A landscape with many peaks, sampled at points; each row gives a point and its height.
A climber steps from a point to the highest of its 2 nearest points, and stops where none of them is higher. Distance is the straight distance between rows; heights are no part of it.
j_323: [-15 -16  20  19 -10  43 -62  -5  44 -22  68 -64  44   3   3   1 -32  -6
  22 -32]  height 79.9
j_933: [ 30 -45 -41  -7  32 -25 -35  -6 -24  20 -18 -23 -34 -46  13  24  20 -38
  21  24]  height 71.9
j_417: [ 46  82 -22  26 -48  86  57 -43  76  37 -29  29   6  23 -20  25 -36  -1
  -8  54]  height 63.8
j_873: [-32 -40  27   6  41 -47  -8   7 -18 -13  39 -15  48  -3 -32   8   2 -24
  30 -34]  height 54.4
j_998: [ 15 -79  59   7 -30 -62  25  40   4  19 -64  30  -5 -39  -3 -83  25  11
 -32 -23]  height 70.0
j_471: [ 16  38 -12 -24 -34  57 -17 -34 -12  10  68 -63   2  15  -7 -17  -3 -19
  48 -13]  height 83.4
j_119: [ 79  18 -54  39 -26  70  13 -46  70  43 -47  54   6  17   5  28 -28  -3
 -22  52]  height 69.9
j_740: [ 63 -34 -54  24 -36  20 -36 -32  37  30  15  14  19  -4  26 -30 -30  19
  -4   2]  height 80.5
j_644: [-67  57  -5  38  32  36  42   5  -3 -32   8  28   0  23   5  51   5   2
   5   6]  height 12.5
j_888: [-85  19  46   8   9 -42  39  46 -13 -57  13  48  44  48 -15  -9 -14  41
 -16 -25]  height 18.5
j_475: [ 55 -85   8  13 -17 -53  -3 -13 -11  -9 -39  20  18 -31  34  -2   1  54
 -74 -20]  height 81.3
j_864: [-39  55  59 -13 -41  -8  33  38   2 -45 -36  24 -31  31  13 -15  -7  64
 -41  -4]  height 44.9
j_179: [ 53 -24 -97  17  26  -4 -64 -18  54  55 -22  20 -19  -1  -8  12 -26 -37
  55  69]  height 62.6
j_927: [-36 -18  38  14  25  -8   8  15  24   9 -21 -19 -12 -44 -22  -6  23 -43
  23 -10]  height 77.2
j_769: [-13  13  21   3  -1  -9 -82  17  60 -30  -1 -64 -15  21   4  15 -27  11
  11  18]  height 3.1
j_174: [-65 -27  43  26  88  -9   3  -2  23 -16  -3 -28  59 -59 -36  74   8 -48
  45  -2]  height 70.4
j_540: [-11 -51 -28  40 101 -21  21  -1 -26  13 -39  29   9 -51  18  98  33 -29
 -17  18]  height 62.5
j_395: [ 34 -29 -40  16 -13 -16   1 -24  -3   5  29  34   3  22  23 -34   2  14
 -30 -28]  height 75.1
j_822: [-27 -43  50  36  34 -13 -31 -17  71 -50 -33 -24  71 -21  17  75 -40  48
 -48 -15]  height 4.5
j_129: [-104   26   32   33   11  -33   -9   99   54  -64    5   54   27   63
  -30  -29  -52    6   -5    4]  height 21.7
j_799: [ -1  38  16 -57 -45  -8   1  42 -18   0  44  -3 -25  81   7 -96 -31  47
  -9 -13]  height 45.0
j_732: [-69  41  58 -11  23 -16 -21   6 -10 -77  54 -46  45  30   2  61 -23  25
   2 -16]  height 15.8
j_255: [-21  73 -18  18  -2  43  69  -1   2 -11 -33  48 -25  19  13  20  21   5
 -10  23]  height 11.2
j_301: [-22   4 -11 -38   0 -53 -28  36 -33  16  42  15 -20  69  -6 -82  -6   2
   5 -22]  height 48.0
j_444: [ -6 -19  48  24   2  10 -67  -1  83 -43  -1 -76  34 -14  12  52 -44  37
 -16  -2]  height 3.8
j_16: [-89   1  38  43  39 -46  20  59  42 -33 -20  44  36  26 -35 -17 -11   2
  -4 -15]  height 20.0
j_308: [ 44 -42  71 -18 -90  30  13 -25  13 -26  12 -49  30 -49  14 -40  -9  58
 -37 -54]  height 68.1
j_703: [ 18   2  25 -14 -23  44  85 -53 -91 -23  52 -15  35 -20   4   5  35  22
 -39 -72]  height 62.0
j_831: [ 84 -38 -79  24 -25  43 -14 -56  46  42 -35  31   7 -22  35  19 -14  17
 -36  32]  height 75.6
j_553: [-19  69 -35  -6  36 -21 -40  18   6  -8  -4 -13 -39  56   6  42  -6 -20
  26  52]  height 68.2
j_820: [ 53   5 -11 -19  15  66  22 -41 -64  22 -31 -44 -41 -95  16  58  50 -47
   8  22]  height 7.3
j_710: [ 31 -62  45  -1 -59 -20 -20   1  27 -18  18 -25  22 -11   9 -56 -28  47
 -36 -46]  height 71.4
j_810: [ 68 -98   0  -3 -58 -35 -48  -3   1 -10   0  -2  14 -48  19 -52 -22  63
 -41 -33]  height 75.4
j_989: [ 41 -54 -43  24 -20  -8  37 -38 -42  21  79  56  36  18  12 -61   9  20
 -37 -76]  height 70.7
j_973: [-33  55 -26 -15  18  11 -59  10  16   8  42 -35 -21  54 -12   1 -16 -50
  59  32]  height 73.7
j_90: [-62  74  17  -2  13  38  18   9 -25 -27  47 -30 -10  32   4  37   3 -12
  24  -6]  height 13.7
j_850: [ 10  45  16 -16   2   3  39 -21 -55 -12 -53  -3 -34 -10  30  49  30  18
 -42   9]  height 52.9
j_519: [ 20 -32 -38  39  50 -24  11  -9 -13  16 -53  48  -6 -19  36  46  29 -13
 -37  15]  height 66.0
j_371: [-57 -34  30  26  84 -37 -36  30  44  -4 -19 -22  10 -42 -28  21  13 -74
  58  12]  height 73.3
j_665: [-38 -19  19  -5  93 -37  19  -3 -62 -12 -25 -21  16 -42   0  93  38 -43
   3   6]  height 65.3
j_245: [  31  -79  -10  -32    6  -16   12  -24 -100   21   37  -27    2  -83
  -20   -7   56  -25   27  -37]  height 61.5
j_366: [  -3  -48   -4   16  -18  -54   15   47   15   35  -34   49  -21   17
    7 -113   12   15  -31  -23]  height 65.9
j_656: [-80  45  44  18   3  -3  -8  34  31 -64  19  -5  24  35 -10  18 -25  31
 -12 -10]  height 17.0
j_627: [-45  73  25 -30 -20  51  38  34   7  38  33 -22 -38  11 -39 -77  10 -60
  64 -10]  height 86.7
j_709: [-76  21  66  -3  85 -39   6   8  -5 -26 -41 -42  -3 -53 -20  88  17 -41
  27  10]  height 67.6
j_95: [ 54 -25  46 -45 -62  40 -20 -41 -15 -16  29 -87  -9 -64   3 -24   5  34
  -8 -36]  height 65.8
j_980: [-43 -14  88  -1  19 -36 -20   5  36 -50 -29 -39  49 -27  -7  55 -18  14
 -11 -20]  height 5.5
j_140: [-13  74  61   8 -67  86   6  -4  81 -23  16 -43   3   8  -3 -17 -29   8
   2  -4]  height 71.1
j_583: [ -6 -10 -39  24 -10  31  44 -13 -26  22  89  33  31  29  -7 -55  10  -8
   9 -58]  height 67.2
j_934: [ 44 -37 -29  10   5  -9 -31   6  41  30 -84  -6 -41 -50   4  -3  23 -30
  21  43]  height 68.0
j_826: [-82 -12  18  43  28  -4  53  81  26  28 -11  63  -2  11 -42 -81  31 -51
  24 -18]  height 59.2
j_795: [ 50 -80  41 -29  -2 -58  35 -37 -79 -21 -35  23  34 -54  26  12  19  39
 -68 -37]  height 87.4
j_591: [ -1  69  -4 -56 -17  25 -34   5 -10  17  70 -62 -29  34 -28 -28  -7 -47
  66  17]  height 78.9
j_666: [ 11  23  35   0 -55  69 -38 -27  60 -27  41 -66  20  10  12   4 -37  33
  -7 -15]  height 75.2
j_510: [  33 -101 -110   33   42   18  -35  -37  -18   50    8   12   16  -80
    2   33   23  -20   12   23]  height 69.8
j_18: [-37 -34  15   3  12 -50 -46  38   1 -11  51   1  20  47 -13 -42 -12   1
   2 -24]  height 51.1
j_356: [-53  90 -41  16 -13  10  42  25 -29 -44 -12  81 -23  75  30  50  -9  51
 -13  30]  height 23.3
j_361: [ 16  30 -59  17  -7 -13  -7   3  43  20 -26  86 -14  75  -3 -19 -22   8
 -15  42]  height 30.0
j_176: [ 53 -17 -65 -14  12  24 -54 -37 -24  20  15 -34 -16 -33  28  40  -3  -6
  11  28]  height 75.5
j_963: [  0 -29  65 -13 -13 -75  34  22 -30 -11 -57  12  12  -8   2 -37  13  43
 -50 -32]  height 75.3
j_336: [ 64  -8 -56 -16 -25   6   0 -22  26  66 -70  25 -47 -26  -7 -15  11 -40
  30  66]  height 72.0
j_985: [ -2 -50  -3 -26  33 -48 -21  22 -50  23  40 -29  -3 -10 -28 -36  23 -32
  43 -28]  height 57.4
j_729: [-39  23  27   7   7  30  28  18  11  16  25 -20  -6   3 -27 -39  26 -35
  38 -30]  height 81.9
j_598: [  1   5 -21  39 -16 -13 -34  38 101   4 -45  64 -10  65  -4 -39 -23   2
 -16  26]  height 26.8
j_902: [   6  -55   18  -51   22  -71   17   15 -100   32    0  -11  -12  -39
  -19  -38   50  -32   26  -25]  height 59.6
j_98: [ 61  39 -72  -7 -25   2 -22 -32  18  47  10  48 -20  70  -4 -20 -31  -3
   4  32]  height 33.1
j_461: [-45  21 -13  38 -15 -13 -16  73  72 -34  -2  60  11  81  -5 -41 -45   9
 -13  16]  height 24.0
j_236: [ 27 -92 -51  45  36 -17 -33 -22 -16   8  16   4  26 -44  11  39  -3   7
  -3  -7]  height 74.0
j_930: [ 15  61 -37 -13  40  25  -4 -15   6  19 -78 -14 -50 -14  17  83  17 -38
   8  74]  height 8.5
j_824: [ 45  31 -30 -18 -24  12  15 -11  15  58 -16   0 -45   5 -21 -40  15 -39
  36  24]  height 76.8
j_278: [ 12  19 -74   5  35 -16 -48  -6  15  33 -31  21 -34  36  15  22  -7 -32
  28  69]  height 62.8
j_325: [  58  -74 -107   27   23   14  -65  -12   19   57    0   29  -14  -54
    3   -9   -4  -16   32   49]  height 66.5
j_536: [  9  73  19 -16 -42   2  22  10   2 -28 -64  10 -57  31  18  14  14  40
 -38  24]  height 48.8
j_290: [-81  82  52 -28  36 -10 -22  25 -18 -58  19 -66 -22  25  -5  67  -9   0
  22  20]  height 14.8
j_453: [ 18  82 -19 -64 -68  -2 -10  13 -38   2  57  26 -31 111  -3 -52 -45  55
   3  18]  height 42.2
j_160: [  7  72 -64 -33 -25   9  -8  -5 -48   6  69  53 -13  89  -4 -11 -21  15
   6  12]  height 39.2
j_893: [ 59 -24 -34 -42 -27  47 -39 -42 -38  10  59 -71 -10 -39   3   2  -5 -10
  35  -8]  height 79.3
j_103: [ -59  -52    8   29   15  -55   57   68   -3   32  -13   66   11   29
  -22 -111   21  -23   -6  -28]  height 62.2
j_505: [-11  50 -58  20  13 -27   5  17  -2  -2 -43  78 -23  56  27  31   2  29
 -27  40]  height 26.6
j_139: [ 26  -6  39 -37  -3  24  24 -42 -63 -22 -35 -69 -25 -83  16  69  34 -24
 -17   3]  height 6.9
j_438: [ -9 -69  22  36  -7  13 -19   0  53  -3  39 -16  55 -25 -13 -31 -19   6
   7 -46]  height 86.0
j_988: [-43  54  29 -26 -48 -11  41  68 -30 -12  -3  28 -33  64  -7 -77 -23  67
 -28 -13]  height 42.1
j_235: [ 65 -52 -74  27  15 -18 -21 -29   3  27 -45  36 -16 -27  38  11  11   9
 -36  27]  height 71.0
j_61: [-13  62   2  11  15  16  27  13  31  13 -61  16 -49  -5   6  26  26 -40
  10  40]  height 9.7
j_646: [ 20  82 -45 -19 -40  30  -7 -11   8  15  34  33  -3  93 -19 -13 -48  -6
  27  44]  height 36.1
j_718: [  0   5  35   3  24  -6  36 -27 -43 -45 -27   3  23 -21  33  83  19  39
 -56 -17]  height 56.3
j_321: [-14  16  41  12  -7  26  89 -31 -67 -37   4   5  29 -25   8  52  39  29
 -47 -44]  height 59.5
j_717: [  3 -45  66 -59  17 -89  29 -12 -89 -16 -19  14  35 -23  -6 -10  25  28
 -36 -48]  height 81.6
j_918: [ 13  21  -1 -35 -11  29  21  18   1  73  20 -13 -40  -3 -39 -77  26 -72
  80  23]  height 81.7
j_833: [ -9  19   2  -3 -38  58  70 -38 -59  -6 101   3  36  24   5 -45  12  19
 -11 -79]  height 64.4
j_253: [  4  88  26   2 -65  95  47 -24  89  22 -14  -4  -8  -1 -22 -21 -19  -8
  16  24]  height 67.3
j_88: [ -3 -23  63 -19  25 -15   3 -12 -11 -33 -43 -54   9 -64   4  69  14 -10
 -11  -6]  height 6.3
j_270: [ 23 -88   7  19   7 -21 -49 -12  20 -16  12 -25  53 -46  -4  21 -26  32
  -5 -25]  height 79.7
j_168: [ 54  23 -49 -31  26  50   2 -42 -22  46 -27 -32 -45 -41  17  66  28 -51
  23  63]  height 7.8
j_986: [ 35 -57  35 -49 -27   2   0 -26 -73  -6  47 -67  14 -70  -8 -12  20   6
  22 -46]  height 63.5

For each start below, name the point where the climber stops.
j_665 -> j_627
j_301 -> j_795
j_826 -> j_795
j_864 -> j_740

Call two points neighbours if one is among the 2 nearest of the other. Go from one point of each pair to the other, from neighbour to neighbour, staying as high as possible. Name the lowest point that can't be avoided.
j_799 / j_471 -> j_988
j_627 / j_831 -> j_179
j_438 / j_740 -> j_417
j_471 / j_627 -> j_934
